Each row is a point on a landscape with many valleys, with its height.
From any point a ball takes the steepest step (drop divided by distance) to one of its 6 nearest points. It stops when none of these is lower. Distance is the straight distance between rows; heights are no part of it.
firos (h 6.34): -17  -3  -16  -13  14  -21  -53  -6  -21
larod (h 7.23): 30  3  37  5  -8  -20  2  2  -22
lop (h 9.14): 46  -12  -9  -5  -33  0  25  1  -23
Tet (h 3.69): -8  27  -32  -14  15  -3  -61  -14  -34
Vuz (h 2.63): -22  5  -64  11  17  4  -52  -16  -2
Der (h 3.08): 1  -21  -54  10  13  -7  -21  -15  44
Dufu (h 2.43): -3  -3  -23  -23  3  5  70  30  16
Sivep (h 3.03): -21  -14  -13  -14  34  10  4  -18  58
serik (h 3.75): -25  5  26  6  26  -29  2  -26  20
bel (h 2.91): 6  10  -18  -6  13  -45  -41  -13  -4
tapan (h 9.04): 32  1  -1  -18  -25  5  -11  -15  -54
nid (h 8.18): 25  -23  1  -9  -34  12  9  12  -41
fegi (h 1.38): 46  9  20  -9  -14  -28  -13  -6  -20
tatoz (h 1.45): -40  -20  10  -13  37  -6  -5  -22  32
bevi (h 3.56): -17  24  -44  -5  18  10  -56  -15  -27
Bos (h 6.22): -40  -22  -32  -8  21  -14  -44  -7  2
romuf (h 8.01): 23  -16  13  -5  -25  15  9  19  -33
Pove (h 1.70): -1  10  1  -20  -2  35  66  38  11
rori (h 2.87): 14  -25  -19  -2  6  29  6  -13  67
momi (h 2.05): -5  -13  -16  -28  -3  21  59  37  8
vopo (h 5.35): 13  8  24  1  17  -38  -24  -11  -2
toku (h 0.32): -1  5  51  18  8  -26  2  -3  -10
Lov (h 6.89): 35  12  40  10  -7  -23  -1  -1  -13
tige (h 3.71): -44  -25  10  -14  33  -17  -20  -11  3
Mubuf (h 3.52): -22  -25  -30  -12  23  -5  -15  -14  43
Raso (h 3.16): -35  -7  22  -7  34  -22  -12  -24  12
lef (h 3.32): 11  -36  -39  4  3  18  -7  -15  52
serun (h 2.73): -8  -16  -40  -1  20  -19  -19  -16  43
dasef (h 5.46): 19  6  11  -9  -1  -34  -37  -13  -25
mevu (h 4.03): -45  -17  37  3  23  -10  -10  -14  -5
Mil (h 1.75): -16  32  28  -1  -11  48  46  38  1
zusol (h 7.40): 39  0  -7  -1  -14  -3  63  21  21
Senu (h 2.86): -3  20  50  25  -9  8  27  12  -12
turu (h 5.34): 17  -3  41  12  -4  -5  3  11  -26
nidi (h 2.01): -15  7  -60  3  15  -13  -48  -11  8
vasav (h 7.08): 33  -18  2  -8  -35  8  31  18  -16
sufu (h 3.97): -24  7  47  14  14  -24  3  -11  -7
Sirer (h 8.79): 27  -14  5  -11  -37  14  -2  0  -52
Zape (h 2.84): 20  0  3  -10  -10  22  59  32  16
vodo (h 2.55): 4  49  16  2  -12  32  60  32  16
loti (h 4.15): -9  -35  -49  -3  3  15  -21  -8  42
fafam (h 4.87): -5  28  54  27  10  -20  13  -19  -1
vofa (h 5.45): -3  -5  33  2  7  -27  -16  -5  -14
Nenup (h 2.52): -23  19  53  23  -7  20  20  11  -12
ropez (h 3.57): 11  53  15  1  -20  22  59  24  25
kevo (h 3.38): -23  34  52  34  -3  -5  16  -20  -2
Deba (h 3.43): -6  -1  -7  -4  22  -37  -34  -12  4
velor (h 2.72): -19  -6  53  18  -3  19  12  17  -20
geva (h 4.33): 6  27  -20  -13  13  -15  -53  -14  -40
Dubo (h 3.15): -31  19  52  22  11  -7  16  -23  -6
rilun (h 4.04): 16  21  -17  -11  3  -27  -48  -15  -28
vide (h 1.89): -21  -46  -51  -10  0  28  -18  -7  32
Riz (h 5.20): 22  3  43  13  -8  1  19  18  -11
tona (h 2.02): -14  59  20  6  -28  36  44  33  7
remib (h 6.56): 27  -24  -20  -11  -36  11  29  11  -28
Zifib (h 8.67): 16  12  -7  -26  -15  11  -36  -19  -53
vudor (h 3.17): 10  -23  -37  -6  -19  10  45  26  -11
Lof (h 3.26): -10  -18  -18  -13  29  4  1  -22  65
nul (h 3.18): -14  -13  48  9  2  4  -4  11  -28
fupag (h 4.85): -28  3  -39  -7  17  -5  -58  -7  -17
Ful (h 7.87): -5  -10  18  -11  0  -17  -35  -3  -38
kon (h 4.19): 21  14  37  17  -13  18  36  24  -3
dasi (h 3.09): 14  -48  -21  1  -11  45  -12  -4  43
pefus (h 8.60): 47  -4  24  3  -26  -7  25  13  -12
vuni (h 3.70): -12  -26  -67  8  -1  18  -23  -16  28
Gesa (h 2.33): -7  54  40  22  -26  25  37  22  7
divud (h 1.19): 12  -6  23  -2  -15  36  40  37  -7
mape (h 0.74): 32  -8  19  -11  -19  -12  -10  3  -40
fifi (h 3.53): 2  -17  -76  30  -6  9  -30  -30  28
duz (h 4.77): -40  -32  -20  -13  33  -5  -22  -11  23
tun (h 4.31): 29  17  -1  -13  0  -40  -36  -11  -25
Rireb (h 1.24): 20  -16  -21  -19  -13  17  57  38  -3
beluf (h 3.59): -21  53  44  37  -23  -3  29  -9  -2
medig (h 2.57): 1  30  -57  12  13  -18  -54  -19  2
numub (h 3.86): -25  -2  24  -1  28  -26  -10  -17  9
zenur (h 1.49): -13  1  -35  1  21  -28  -39  -10  12
Ges (h 4.49): -36  -10  -55  0  13  7  -45  -15  -1
Zafir (h 4.35): 21  13  -3  -6  -4  12  72  32  24
Fab (h 3.54): 10  -14  -36  -14  -5  -8  61  35  13
vibog (h 2.04): 31  -39  -9  10  -16  43  -11  -14  49
Siro (h 6.81): 20  9  5  -13  -8  -19  -38  -11  -43
vuv (h 2.82): -17  4  58  16  -1  4  10  9  -22
pebu (h 3.07): -7  -16  -67  13  0  0  -26  -16  33
biz (h 2.18): -5  35  41  26  -17  26  43  23  -1

Call two points neighbours if one is among the 6 nearest of the other. Go from one point of each pair to the other, from neighbour to neighbour, staying as low as possible. Name the highest point that can't be avoided.
divud and mape: tun
zenur and Rireb: serik
Rireb and toku: vuv
vide and tatoz: Sivep

Where does a ball stop that starts at each point below?
numub: tatoz
Mubuf: zenur
remib: Rireb
dasi: vide
velor: divud
fifi: zenur
rori: vide
pefus: divud
pebu: zenur

Two balls start at each pair of points below. Name the first point that both come to, or write never.
lop and tun: never
Der and Vuz: zenur
vodo and kevo: Mil
tona and ropez: Mil
